Each row is a point on a landscape with many valleys, with its height.
A ball rolls from a point to the lowest of its 5 nearest points, and stops where none of them is lower. Distance is the straight distance between rows; heights are no part of it.
J_167 (h 526): [2.12,-0.05,0.52,-0.76,-0.14,1.37,1.21,1.15,-0.34,0.95,2.18,0.20,1.06,-0.90,0.77,-1.45,-2.07,-0.10,-0.09,0.85,0.19,-1.23,0.88,-1.14]
J_753 (h 406): [-1.86,-0.77,2.40,0.31,-0.37,-1.02,1.78,-0.84,0.25,-3.30,0.91,-0.96,0.72,0.89,1.14,0.11,0.93,-2.14,-0.93,-0.23,2.60,0.46,-1.05,0.62]
J_843 (h 188): [0.15,1.75,-0.05,1.55,1.06,-0.58,-2.59,0.31,-0.05,2.57,-3.54,0.57,-0.24,-0.30,-0.63,0.75,5.07,-1.48,-0.74,1.13,-0.75,-0.88,0.65,0.44]
J_59 (h 391): [2.23,-1.55,-0.06,0.25,-2.54,-0.48,-0.47,-0.95,-0.30,0.51,0.64,0.29,1.16,-0.52,0.09,-0.38,-1.31,1.49,-0.85,1.56,-0.63,-0.13,2.40,0.82]
J_994 (h 395): [0.77,-1.73,1.11,-1.20,-1.82,-0.52,0.72,-1.33,0.38,0.05,3.05,0.50,-0.06,1.11,1.92,0.16,-1.00,1.69,1.81,2.55,-2.34,-1.83,0.13,-1.03]
J_430 (h 416): [-0.70,0.48,0.19,0.57,-0.46,-0.44,1.62,2.47,1.06,-0.84,2.81,-1.00,-1.00,1.27,2.16,-0.48,-2.14,-1.99,0.40,0.21,0.13,-1.72,-1.46,1.53]
J_827 (h 491): [-0.27,-0.55,2.74,-0.70,-1.32,-0.87,1.52,2.51,1.19,0.38,1.90,-1.19,-1.15,1.86,2.84,-0.61,-1.19,-1.18,0.91,1.88,-1.28,-2.98,0.78,-1.16]
J_937 (h 159): [0.49,1.62,0.35,1.15,0.24,-0.57,-1.38,0.03,1.14,0.49,-1.62,-0.45,-0.39,0.50,-2.40,-1.83,0.31,0.57,0.12,0.09,-0.73,0.67,0.38,1.44]
J_981 (h 274): [-1.45,0.89,-1.32,1.08,2.54,1.18,-1.41,0.52,0.42,0.19,-3.40,-0.10,1.27,0.24,-2.11,-0.45,3.03,-0.89,0.60,-2.31,0.33,0.49,-1.94,0.24]
J_538 (h 264): [1.00,0.27,0.67,-0.10,-2.64,-1.51,0.56,0.52,0.69,0.38,1.36,0.01,-0.22,1.41,1.06,0.10,-1.90,1.37,0.45,-0.06,-1.48,-0.88,1.28,2.21]
J_698 (h 329): [1.18,0.15,-1.63,2.13,1.12,0.52,0.00,-0.14,0.21,0.76,-1.70,1.73,1.69,-1.60,-1.30,0.66,-0.30,-1.16,-1.39,-1.91,2.35,0.97,-0.94,-1.23]
J_60 (h 465): [2.16,0.04,-0.63,1.32,0.72,-0.84,-0.55,0.69,-0.31,1.27,-0.30,0.46,0.15,-1.16,-0.17,0.55,-1.16,-1.00,-1.16,0.18,1.83,-1.13,0.93,-0.11]
J_685 (h 206): [0.82,1.84,0.34,2.02,-0.29,0.19,-2.52,1.24,0.69,2.14,-2.67,1.15,-0.62,-0.39,-1.45,0.43,3.78,-0.71,-0.47,1.84,-1.29,-1.12,-1.22,0.76]
J_825 (h 435): [0.85,-1.76,1.55,0.02,-1.57,-0.50,1.76,-2.11,1.34,-0.37,1.35,-0.61,-0.27,-0.03,0.46,-0.29,-1.02,-0.03,-0.42,1.22,-0.47,0.30,1.37,-0.13]
J_247 (h 348): [-1.31,-2.03,3.09,-0.11,-2.59,-1.95,1.26,-1.74,1.46,-0.36,0.29,0.45,0.22,2.11,0.66,-0.38,-0.33,-1.39,1.10,2.08,0.24,-0.48,0.56,0.40]
J_543 (h 211): [0.86,-1.60,-0.92,-0.82,-2.64,0.75,-1.59,-1.41,0.06,1.57,-0.36,2.33,-0.16,-1.70,-0.60,0.85,-1.32,3.43,0.39,1.36,-1.08,0.79,1.38,-1.19]
J_795 (h 243): [0.46,0.47,-0.90,-0.20,-2.70,-1.97,-2.19,0.92,0.14,3.25,-0.79,2.40,-1.23,-0.10,-0.99,1.32,-1.20,2.87,0.71,0.09,-1.66,-0.46,0.39,1.46]
J_901 (h 317): [0.78,-0.17,1.75,-0.10,-2.76,-0.59,-1.16,-2.14,1.57,0.07,0.36,-1.14,0.72,-0.44,-1.37,-1.53,-0.19,2.13,0.01,1.34,-1.86,2.04,1.90,0.46]
J_526 (h 415): [-0.79,1.24,0.23,-0.10,1.28,0.90,1.86,0.72,0.49,-2.40,0.49,0.75,1.14,1.07,-0.08,-1.24,-1.12,-0.26,0.29,-2.11,2.06,1.43,-2.83,1.16]
J_789 (h 195): [-0.75,-3.63,-1.61,-2.49,-1.19,0.61,-2.08,-1.91,-0.23,0.46,0.30,1.31,-0.89,-0.50,0.27,1.83,-0.72,5.28,0.95,1.50,-3.27,1.14,0.90,-1.63]
J_943 (h 294): [0.48,0.50,0.48,0.93,1.62,0.12,0.42,-0.46,0.34,-0.08,-1.00,0.08,1.28,-0.38,-1.68,-0.96,-0.31,-0.25,-0.79,-1.57,1.10,1.01,0.16,0.26]
J_15 (h 190): [-0.64,-0.12,-2.16,1.24,1.49,0.28,-0.05,-1.43,-2.43,-0.17,-2.60,-1.36,-1.19,-1.61,-0.54,0.95,2.73,-1.51,0.00,-2.00,0.25,-0.37,0.72,-0.08]
J_419 (h 318): [0.32,0.29,-0.26,1.25,0.06,1.08,-1.37,-1.96,0.12,1.98,-0.38,0.55,2.17,-2.06,-3.19,-2.02,-0.03,-0.65,-1.50,1.05,1.18,2.39,0.94,-1.31]
J_986 (h 268): [-1.99,0.80,-0.52,-0.77,0.88,0.55,1.77,-0.45,-3.33,-3.06,-0.88,-2.10,-1.08,-0.06,1.07,1.16,1.41,-1.83,-0.49,-2.78,0.64,1.32,-0.15,1.16]
J_425 (h 451): [-0.91,-1.28,2.91,-0.91,-0.01,0.13,2.94,0.35,0.81,-1.13,2.36,-0.08,-0.46,1.06,1.91,-0.94,-1.25,-0.62,1.64,1.61,0.58,-1.37,-0.49,-1.65]
J_187 (h 430): [0.83,-1.21,0.75,-0.57,0.61,1.56,1.41,-0.29,0.30,-0.83,2.69,-0.07,1.61,-0.60,0.59,-0.77,-2.35,0.50,-0.10,0.85,1.57,1.28,-0.69,-1.80]
J_198 (h 350): [-0.16,-1.05,1.03,-1.85,1.57,0.76,1.49,0.60,0.26,-0.44,2.60,0.18,-1.26,-0.30,0.67,-0.67,-2.27,2.03,1.26,1.21,-0.17,-0.21,-0.62,-1.90]
J_437 (h 349): [-0.27,-2.34,0.87,-0.73,-3.36,-1.01,-0.44,-2.73,1.31,-0.26,1.33,0.73,0.77,2.04,0.63,1.24,0.36,2.22,2.39,1.34,-3.06,1.36,-0.11,-0.73]
J_729 (h 295): [-1.14,1.31,0.86,0.47,0.59,0.36,1.10,-0.98,-0.43,-2.06,-1.15,-2.03,1.88,0.08,-0.53,-0.57,1.15,-1.09,-1.10,-1.92,1.67,2.45,-0.32,0.22]
J_74 (h 257): [-2.34,1.03,-0.79,0.21,1.89,0.78,0.02,-0.99,-1.98,-1.21,-2.47,-1.60,0.82,0.06,-0.91,-0.22,2.08,-1.29,0.49,-3.73,-0.22,1.80,-0.30,1.06]
J_627 (h 347): [-0.58,0.13,-0.78,0.08,0.84,-1.08,-0.68,0.29,0.31,2.64,0.00,2.55,-1.30,-1.89,-1.88,0.46,-0.70,1.25,0.62,0.89,-0.18,0.29,-0.11,-1.49]
J_255 (h 409): [1.76,0.00,-0.29,0.75,-0.02,-0.23,-0.90,-1.30,0.10,1.22,-0.34,1.07,1.16,-2.01,-1.11,0.43,-0.81,-0.35,-2.27,0.09,1.46,0.57,1.15,-0.34]
J_245 (h 340): [-1.57,0.19,1.40,0.04,-0.26,-1.19,0.98,-1.14,-0.30,-3.62,-0.77,-2.01,-1.18,0.96,0.64,0.91,2.32,-2.28,-0.30,-1.13,0.66,1.72,-0.22,0.18]
J_305 (h 279): [0.51,0.12,0.11,1.05,1.57,0.44,-1.16,-0.71,0.43,0.88,-0.36,0.20,1.46,-1.17,-2.51,-1.58,-0.17,0.24,-1.36,-2.22,1.37,2.60,0.31,-1.40]
J_19 (h 292): [-0.82,1.25,-0.81,-0.27,0.89,-1.25,1.87,0.19,-1.63,-2.07,-0.92,-2.87,-1.79,0.60,1.95,1.67,-0.07,-1.97,0.79,-3.35,0.64,0.09,0.24,2.17]
J_109 (h 624): [0.99,-0.36,-0.64,-0.94,-0.57,1.84,-0.71,2.80,-0.42,3.12,0.28,2.05,-1.67,-2.36,0.93,0.51,-1.99,0.01,-0.47,2.11,-0.75,-2.83,0.26,-1.69]
J_78 (h 426): [-0.74,0.77,-1.50,-1.44,2.51,0.18,-0.04,2.68,-0.64,-0.39,3.40,-0.32,-1.66,-0.05,0.26,-0.27,-3.40,1.17,2.39,-1.10,0.36,-0.66,-2.17,-0.94]
J_759 (h 400): [-0.82,-0.29,2.18,-0.09,-1.55,-2.04,1.28,-0.58,1.13,-1.37,1.12,-1.12,-0.57,1.81,0.49,0.59,-0.64,-0.80,0.86,0.43,0.75,0.17,-0.05,2.04]
J_493 (h 217): [-1.40,0.88,-0.88,0.86,1.73,0.00,-0.55,0.19,0.89,0.65,-2.40,1.98,1.02,0.39,-0.93,-0.58,0.11,-0.59,0.29,-3.26,1.16,0.54,-2.12,1.23]
J_603 (h 401): [0.27,-2.93,-0.26,-1.72,-1.28,1.04,0.49,-0.83,-0.50,0.18,2.11,-0.11,-1.08,0.75,2.93,1.17,-0.26,2.41,0.99,2.75,-3.11,-1.31,0.91,-1.61]
J_710 (h 357): [1.00,0.61,0.56,0.11,-0.32,-0.84,0.40,0.87,0.19,0.11,1.05,-0.63,-0.32,-0.20,0.15,0.15,-1.79,-0.07,-0.33,-0.48,-0.07,-1.02,0.85,1.22]
J_771 (h 394): [1.31,0.44,-1.98,1.15,-0.98,-1.53,0.19,0.47,0.56,2.41,-0.86,3.23,-0.52,-0.23,-1.52,1.47,-0.02,-0.65,-0.40,1.04,1.34,-1.76,-0.15,-0.08]
J_51 (h 214): [-0.36,0.22,-0.93,1.12,1.67,1.59,-0.05,-0.52,-0.96,-0.26,0.06,0.28,3.17,-0.40,-0.38,-0.35,-0.28,-0.78,-0.60,-2.57,1.77,1.92,-0.63,-0.09]
J_431 (h 253): [-0.72,1.03,0.10,1.07,2.00,2.02,-0.69,-0.16,-0.99,-1.22,-2.23,-1.67,0.10,0.42,-1.16,-1.21,3.05,-1.52,-0.65,-2.33,-0.23,0.65,-0.51,1.33]
J_918 (h 263): [-0.27,2.23,0.69,0.58,0.52,0.01,-0.50,-0.05,-0.64,-1.44,-1.73,-2.14,-1.68,0.38,-1.42,-0.70,2.31,-0.52,0.17,-1.52,-1.72,0.67,1.12,2.50]
J_409 (h 148): [-0.68,0.68,-0.82,1.11,0.92,0.27,-2.06,-0.83,-1.97,1.52,-3.58,-0.06,0.23,-1.59,-1.34,1.17,5.26,-2.74,-0.10,-0.69,0.18,0.29,-0.28,-0.75]
J_882 (h 194): [-0.22,-0.61,-1.34,-1.35,-0.38,-0.92,-2.24,-0.72,0.34,2.43,0.15,1.49,-2.15,-0.48,-1.32,0.50,-0.58,4.53,1.28,0.96,-1.59,-0.47,0.48,-0.06]
J_862 (h 330): [-1.42,-0.23,1.29,-0.40,-0.66,-1.91,2.35,-1.56,-2.22,-3.75,-0.35,-2.16,-0.26,0.51,0.59,1.01,2.20,-2.81,-0.84,-1.30,1.76,2.20,-0.04,0.57]
J_820 (h 281): [-0.17,0.73,0.48,0.68,-0.74,1.07,-0.72,-0.67,1.08,-1.19,0.17,-2.92,0.68,0.77,-1.63,-2.23,1.79,-0.69,-1.14,0.00,-1.41,1.33,1.40,1.06]
J_742 (h 210): [1.28,1.05,-0.15,1.45,-0.48,-1.23,-1.32,-0.40,-0.39,0.02,-2.29,0.23,0.59,-0.72,-2.27,-1.04,1.15,-0.23,-1.10,-0.42,-0.30,0.61,1.67,0.42]
J_450 (h 270): [1.20,0.44,-0.63,2.09,2.25,0.90,-1.53,0.45,0.58,0.56,-2.81,-0.33,0.77,-0.35,-0.16,1.09,5.98,-2.47,-0.64,1.96,-0.99,-0.29,-2.60,0.00]
J_631 (h 366): [0.64,0.59,0.87,0.70,0.12,0.05,1.53,0.30,0.49,-1.03,0.77,-0.88,0.26,0.78,-0.92,-0.99,-1.97,-0.81,0.48,-0.64,1.72,0.81,-0.13,0.50]
J_884 (h 278): [-0.53,-2.67,-1.92,-2.73,0.53,1.10,-1.06,-1.77,-0.10,-0.02,0.40,0.41,-1.49,-1.49,1.11,1.95,-0.17,4.09,-0.97,2.58,-1.94,-0.18,0.78,-1.36]
J_232 (h 320): [0.62,0.58,-0.59,1.27,1.21,-0.68,-0.24,-0.45,0.88,1.76,-2.23,2.05,1.31,-0.32,-2.47,-0.08,1.60,-1.13,0.06,-0.51,1.38,1.42,-1.94,-1.12]
J_558 (h 335): [-0.29,0.34,-2.40,0.57,2.32,0.62,-1.49,0.02,-1.71,0.02,-1.20,1.76,2.98,-0.43,0.62,2.21,2.30,-2.11,-1.52,-2.89,2.78,-2.06,-0.40,-1.05]
J_199 (h 352): [0.86,-2.28,-2.06,-0.29,-3.24,1.27,-0.20,-0.96,0.30,0.88,0.33,2.44,0.70,-0.88,1.33,1.53,-1.35,2.90,0.22,1.77,-2.55,-0.96,1.17,-0.08]
J_331 (h 284): [-0.20,0.55,0.30,0.96,1.80,0.31,0.19,0.00,0.35,0.43,-1.59,1.49,1.04,0.12,-2.47,-1.26,-0.31,0.45,0.14,-2.26,1.53,1.41,-1.49,-0.39]
J_318 (h 375): [1.42,-0.89,0.66,-0.27,-1.25,0.03,0.23,-2.01,0.18,0.39,0.77,0.52,1.33,-0.40,-0.85,-1.33,-1.86,2.06,0.05,0.97,-0.31,2.11,1.79,-0.13]
J_562 (h 380): [-1.83,1.29,-0.29,-1.30,1.24,0.57,1.66,0.98,0.29,-2.19,-0.62,-1.14,1.66,1.43,1.44,0.58,-0.39,-0.15,-1.03,-2.90,1.24,0.02,-1.72,2.22]
J_43 (h 712): [0.98,-0.61,-1.16,-1.40,0.88,2.47,0.22,2.81,0.00,2.32,0.84,0.47,-1.77,-1.07,0.99,-0.49,-2.14,0.72,-0.20,1.91,-0.82,-2.15,0.69,-2.98]
J_297 (h 137): [0.63,-1.14,-0.03,-1.92,0.32,0.49,1.41,-1.05,0.07,0.55,2.38,-1.09,-0.12,-0.32,1.93,-0.10,-1.11,2.43,1.37,2.91,-0.98,-0.81,0.35,-2.52]
J_12 (h 244): [-0.22,0.22,-1.84,-0.37,2.24,1.08,-0.43,0.67,-1.29,-0.74,-1.00,0.33,2.32,0.21,1.01,1.16,0.94,-1.19,-2.10,-3.56,2.07,-2.15,-1.44,0.47]
J_448 (h 458): [-0.04,0.77,0.85,-0.04,0.86,1.22,2.65,2.26,0.38,-2.22,1.59,-0.73,1.81,0.37,2.07,-0.04,-0.34,-1.53,-1.28,-0.61,0.72,-0.71,-1.33,0.04]
J_813 (h 386): [-2.43,-0.05,0.51,-0.80,0.00,0.31,2.23,1.70,-1.08,-4.06,0.41,-0.94,0.96,1.48,2.61,1.14,1.63,-2.39,-1.47,-2.07,2.19,0.01,-1.88,1.20]
J_186 (h 345): [1.43,-0.06,-1.42,1.32,-0.29,-1.10,-0.51,0.09,-0.33,2.50,-1.45,1.18,-0.24,-1.48,0.49,1.45,-1.03,-1.26,-1.16,1.96,1.25,-1.11,0.61,0.16]
J_70 (h 213): [0.18,1.44,0.79,1.76,1.53,1.58,-2.13,-1.24,-0.39,0.35,-2.44,-0.87,-0.27,-0.08,-1.54,-0.96,4.75,-1.88,-1.32,0.70,-1.39,-0.45,0.39,1.07]
J_600 (h 57): [0.40,-1.09,-1.22,-1.16,-2.07,1.81,-3.43,-1.67,0.73,2.15,-0.41,1.84,0.65,-1.76,-2.11,-1.49,0.54,2.13,0.11,1.89,-2.13,1.70,0.84,-1.64]
J_197 (h 431): [0.97,0.64,-0.99,0.37,1.45,1.22,-0.85,3.24,-0.10,0.78,-0.26,0.23,1.20,-0.06,2.27,0.07,-1.03,-2.30,-1.00,-1.78,0.77,-2.11,-1.28,-0.31]
J_366 (h 410): [-0.05,-1.48,-0.10,-1.77,2.11,-0.21,-1.33,0.46,-0.03,1.82,1.65,-0.07,-2.31,-1.46,0.05,1.60,-1.92,3.57,0.91,1.13,-0.83,-2.07,-0.51,-0.98]
J_54 (h 189): [0.27,0.39,-0.04,1.12,0.98,1.32,-2.01,-1.84,-1.94,0.85,-1.47,-0.64,1.23,-1.59,-1.46,-0.74,3.78,-2.35,-1.67,-0.43,0.03,1.44,1.05,-0.17]
J_453 (h 579): [0.63,-1.23,-1.72,-0.94,-0.08,0.13,-1.80,0.95,0.19,3.23,-0.20,2.62,-2.12,-2.25,0.05,1.67,-2.44,2.49,-0.03,1.86,-0.52,-2.05,0.26,-1.62]
J_213 (h 203): [0.49,1.63,-0.06,0.07,-0.62,-2.00,-0.02,-0.27,1.24,0.00,0.60,-0.93,-1.30,1.48,-0.52,-1.73,-0.68,0.36,1.17,-0.65,-0.83,0.94,0.72,2.24]
J_79 (h 228): [0.30,0.61,-1.87,1.84,0.79,-1.84,-1.29,-0.19,-0.24,1.78,-2.25,0.73,0.34,-0.74,-1.47,1.76,3.08,-0.83,-0.55,-0.55,0.32,-0.27,0.08,-0.05]
J_27 (h 539): [-0.77,-1.72,-1.94,-1.48,1.51,0.08,-1.37,0.43,-0.39,2.57,-0.70,3.08,-2.65,-1.63,-1.05,3.10,-0.94,2.85,-0.25,2.27,0.73,-1.41,-0.35,-2.07]
J_7 (h 332): [-0.89,0.40,-0.55,0.96,1.10,-0.60,1.43,0.05,-1.74,-3.87,0.01,-1.37,0.99,0.64,1.35,0.23,0.26,-1.23,-1.28,-3.30,1.07,0.31,-0.72,0.59]
J_275 (h 424): [1.85,-0.76,-1.19,-1.07,-1.82,0.75,-0.65,-0.01,0.25,1.86,0.31,2.32,-1.18,-1.51,0.12,1.38,-2.01,2.25,0.13,2.38,-0.23,-2.03,1.23,0.11]
J_408 (h 442): [-0.18,0.68,1.34,-0.14,0.23,-1.00,1.81,1.93,0.65,-1.91,1.43,-0.77,0.20,1.81,1.39,0.19,-1.82,-1.67,-0.06,-0.37,1.07,-0.79,-1.01,1.06]
J_210 (h 399): [0.35,0.67,-0.84,1.18,0.65,-0.51,0.56,-0.17,-2.53,-1.88,-0.13,-1.40,0.81,-1.00,0.22,0.61,-0.26,-1.27,-1.85,-1.93,1.15,0.24,0.76,1.01]
J_309 (h 338): [0.03,-0.07,0.69,-0.72,-0.67,-0.91,1.08,1.13,0.73,-0.02,2.94,-0.98,-2.32,2.05,0.63,-0.51,-2.57,0.20,1.75,1.60,-1.37,-0.76,-0.69,0.83]
J_876 (h 434): [0.70,-0.33,1.39,-0.36,-0.13,0.05,2.06,-0.02,0.38,-1.39,1.63,-1.06,1.82,-0.49,0.01,-1.23,-1.99,0.29,0.08,0.67,1.86,0.46,-0.18,-1.04]
J_291 (h 267): [-0.17,0.93,0.91,-0.44,0.10,-1.21,1.03,-0.03,0.60,0.01,2.08,0.18,-1.88,0.55,0.08,-0.62,-2.32,0.55,1.55,0.51,0.09,0.39,-0.27,0.12]
J_277 (h 485): [-1.10,2.04,-0.74,0.03,-0.46,0.39,-0.64,4.25,-0.02,-0.22,2.02,-1.00,0.34,0.92,2.13,-1.49,-1.49,-2.08,0.11,-0.72,-0.39,-1.02,-0.77,-0.32]
J_618 (h 461): [-0.43,0.04,2.11,-1.26,0.39,1.16,0.30,2.50,-0.10,0.96,2.12,-0.91,-0.54,0.26,3.18,-0.95,-0.17,0.40,1.55,2.38,-1.49,-1.80,0.41,-2.95]
J_626 (h 444): [-1.40,-0.07,0.53,0.10,-0.23,0.74,1.93,0.16,1.28,-2.44,1.79,-1.11,1.74,1.05,-0.07,-1.15,-0.62,-1.28,-0.43,-1.17,2.43,3.51,-1.45,-0.23]
J_164 (h 494): [-1.06,-3.33,0.81,-2.08,1.67,0.99,1.25,0.84,0.50,0.34,2.03,-1.42,-1.54,0.83,3.43,1.26,0.91,1.15,2.07,2.35,-1.86,-2.23,-0.27,-2.99]
J_523 (h 344): [-1.90,0.74,-0.83,-1.06,1.02,1.97,0.86,1.20,-1.15,-2.95,-0.92,-0.94,1.31,1.14,2.57,0.45,0.98,-0.93,-1.06,-2.92,2.18,-1.11,-1.39,1.93]
J_357 (h 467): [-0.94,1.95,-0.38,-1.10,0.12,0.65,0.53,3.96,1.26,-0.31,2.21,-0.80,0.21,1.68,1.49,-1.54,-1.94,-1.90,0.00,-0.96,0.22,-1.31,-1.77,0.67]
J_906 (h 299): [-0.38,-1.67,-0.44,-1.17,0.46,0.87,-1.27,-1.84,-0.11,1.40,0.18,0.85,-1.56,-2.08,-1.53,0.18,-1.73,3.65,0.22,1.47,-0.76,0.69,0.86,-2.02]
J_151 (h 333): [-0.56,0.52,0.11,-0.65,0.46,-0.34,2.41,0.91,-1.38,-3.78,1.13,-1.88,-0.69,1.50,3.10,1.27,0.43,-2.65,-0.54,-0.49,1.12,-0.70,-0.93,1.73]
J_445 (h 116): [0.26,0.93,0.84,0.57,-1.02,0.52,-2.29,-0.02,0.58,1.15,-1.58,0.97,-0.81,-1.03,-2.43,-2.22,1.24,1.61,-0.10,1.54,-1.19,1.39,0.83,-1.16]
J_979 (h 405): [1.14,0.30,-0.50,1.74,1.37,-0.39,1.25,1.25,-0.43,-0.75,0.62,-0.86,0.87,0.13,0.59,-0.87,-1.31,-1.63,-1.03,-1.70,0.44,0.15,0.21,1.22]
J_205 (h 109): [-0.57,0.89,-2.04,0.32,3.01,1.62,0.30,0.37,-0.35,-0.44,-1.52,0.29,2.35,0.87,-0.30,0.71,0.15,-0.13,-0.02,-4.37,2.74,-0.04,-1.58,0.82]
J_652 (h 296): [-1.18,0.05,3.11,-0.89,-2.89,-0.20,0.14,-2.33,1.55,-1.46,0.36,-1.27,0.00,2.30,-1.59,-1.77,1.51,-0.18,0.24,0.64,-0.58,2.10,0.79,-0.18]
J_518 (h 242): [1.28,0.82,-0.58,0.84,-1.36,-0.90,-1.67,-1.55,-1.30,0.09,-0.60,-0.62,0.82,-1.24,-1.50,-0.56,1.57,0.18,-1.55,-0.53,-0.09,1.25,2.60,0.44]
J_522 (h 269): [1.47,0.53,0.04,0.60,-1.79,-1.37,-1.11,-0.01,0.18,1.03,0.38,0.53,-0.92,0.60,-0.80,-0.25,-1.88,1.58,0.72,-0.12,-0.94,0.08,1.08,1.09]
J_451 (h 212): [-0.48,1.18,-0.31,2.19,1.07,-0.06,-1.62,-0.43,0.04,2.33,-2.98,0.46,1.27,0.13,-1.84,0.30,3.78,-2.44,-0.24,0.44,0.18,0.85,-0.93,-0.43]
J_84 (h 462): [1.17,-2.39,-2.33,-2.59,-1.14,2.62,-0.06,-0.18,-0.38,1.56,0.47,1.73,-0.75,-1.53,2.55,0.94,-0.84,2.63,-0.10,2.93,-2.82,-1.37,1.02,-1.38]
J_571 (h 414): [0.86,-1.44,0.53,-0.30,-2.03,-1.33,0.96,-0.91,1.18,-1.09,1.41,-0.08,0.58,1.71,1.56,0.29,-0.16,-0.80,1.07,1.99,0.51,-0.90,1.39,0.95]
J_236 (h 413): [0.37,-0.77,0.52,-0.55,0.33,0.11,0.86,-1.39,0.25,-0.53,2.02,-0.12,0.49,-1.15,-1.15,-1.11,-1.63,1.70,0.08,0.54,0.35,2.02,-0.01,-1.66]
J_376 (h 133): [0.50,0.15,-0.21,1.02,-1.19,-2.26,-1.55,-0.17,0.99,2.39,-1.59,2.03,-0.94,-0.29,-0.96,0.63,-0.26,0.84,0.20,1.81,0.25,-0.43,-0.12,0.51]
J_143 (h 314): [-1.26,1.35,0.11,-0.02,0.31,-1.23,1.42,0.53,0.34,-3.07,-1.41,-2.19,-1.18,1.06,-0.50,0.82,0.11,-1.76,-0.40,-2.15,-0.36,1.21,-0.88,2.01]
J_107 (h 527): [1.53,0.08,-1.01,0.59,0.72,0.01,0.74,2.13,0.53,0.60,1.95,1.42,-0.52,-0.67,0.01,-0.47,-2.64,-0.56,0.03,0.72,0.36,-0.86,-0.92,-0.62]
J_646 (h 225): [-1.62,0.06,-0.38,0.53,1.17,0.56,0.22,-0.88,-2.18,-1.50,-1.73,-2.77,-0.35,-0.75,0.12,0.53,2.71,-0.99,-0.11,-2.60,-0.57,1.29,1.04,1.04]
J_363 (h 110): [0.17,-1.16,-0.20,-0.99,-2.93,0.91,-3.14,-1.53,-0.22,1.77,-0.64,3.08,0.17,-1.30,-1.73,0.16,0.51,3.89,1.15,1.33,-2.48,0.60,0.92,-0.76]
J_321 (h 449): [1.57,-0.85,1.25,-0.98,-2.49,-0.75,1.54,0.61,0.27,0.01,2.39,-0.05,-0.42,1.70,2.11,-0.24,-1.38,-0.11,0.85,2.49,-1.80,-2.26,0.85,-0.65]
J_200 (h 452): [0.55,1.56,-0.44,0.58,0.67,0.05,0.57,2.44,0.79,0.32,0.94,0.33,-0.69,0.12,0.42,-0.88,-2.40,-0.95,0.48,-0.30,1.34,-1.70,-1.07,1.11]
J_692 (h 224): [-0.83,1.00,-0.96,1.18,1.50,-0.24,0.03,-0.38,-2.15,-0.01,-3.39,-1.46,-0.62,-0.09,-0.79,0.50,1.55,-0.95,0.62,-3.48,-0.23,0.25,-0.44,1.57]
J_517 (h 339): [-0.46,-1.96,0.66,-1.76,-0.55,-0.46,0.64,-1.80,0.52,-0.85,2.40,-0.18,-1.47,0.87,0.66,0.83,-0.70,3.00,2.93,2.19,-1.97,-0.04,0.10,-1.34]
J_976 (h 362): [-2.60,0.33,2.26,-0.60,0.06,1.05,0.39,-1.31,-0.01,-3.23,-1.64,-3.50,-0.41,1.73,-0.80,-1.85,3.34,-2.19,-0.85,-0.77,0.22,2.75,-0.70,0.73]
J_612 (h 301): [0.19,0.72,1.69,0.02,-0.89,-1.58,0.28,-1.05,-0.36,-1.94,-0.75,-1.86,0.03,0.58,-0.56,-0.39,1.53,-0.51,-1.07,-0.08,0.70,0.95,1.51,0.79]
J_747 (h 411): [0.11,-1.07,3.10,0.23,-2.69,-1.39,1.16,0.55,1.21,0.04,1.92,0.55,-0.08,2.18,2.45,-0.22,-0.48,-1.14,1.34,2.13,0.16,-2.90,0.58,0.82]
J_713 (h 466): [0.71,0.61,-0.02,0.63,0.47,-0.66,0.08,0.82,0.50,2.49,0.64,1.95,-1.72,-1.14,-0.25,0.63,-2.67,0.45,0.91,0.69,0.04,-0.78,-0.19,0.77]
J_93 (h 311): [0.11,0.27,1.44,-0.84,-2.77,-1.35,-0.22,-0.82,1.21,-0.25,1.09,0.01,-0.63,1.71,-0.85,-0.41,-1.12,2.30,2.18,1.23,-1.50,0.70,1.07,0.37]
J_529 (h 227): [0.10,1.98,-0.61,1.71,0.92,-1.55,-1.62,0.10,1.33,2.48,-2.97,2.31,0.21,0.02,-2.23,-0.73,1.78,-0.59,-0.15,-0.34,0.14,0.04,-0.35,0.59]

For each start below, name the point where the ball stops.
J_200 => J_600
J_813 => J_409
J_277 => J_600
J_976 => J_409
J_448 => J_409
J_753 => J_409
J_901 => J_600
J_357 => J_600

Write out the way that a ball takes from each point below.
J_107 => J_710 J_538 J_213 J_937 J_445 J_600
J_827 => J_309 J_538 J_213 J_937 J_445 J_600
J_321 => J_309 J_538 J_213 J_937 J_445 J_600
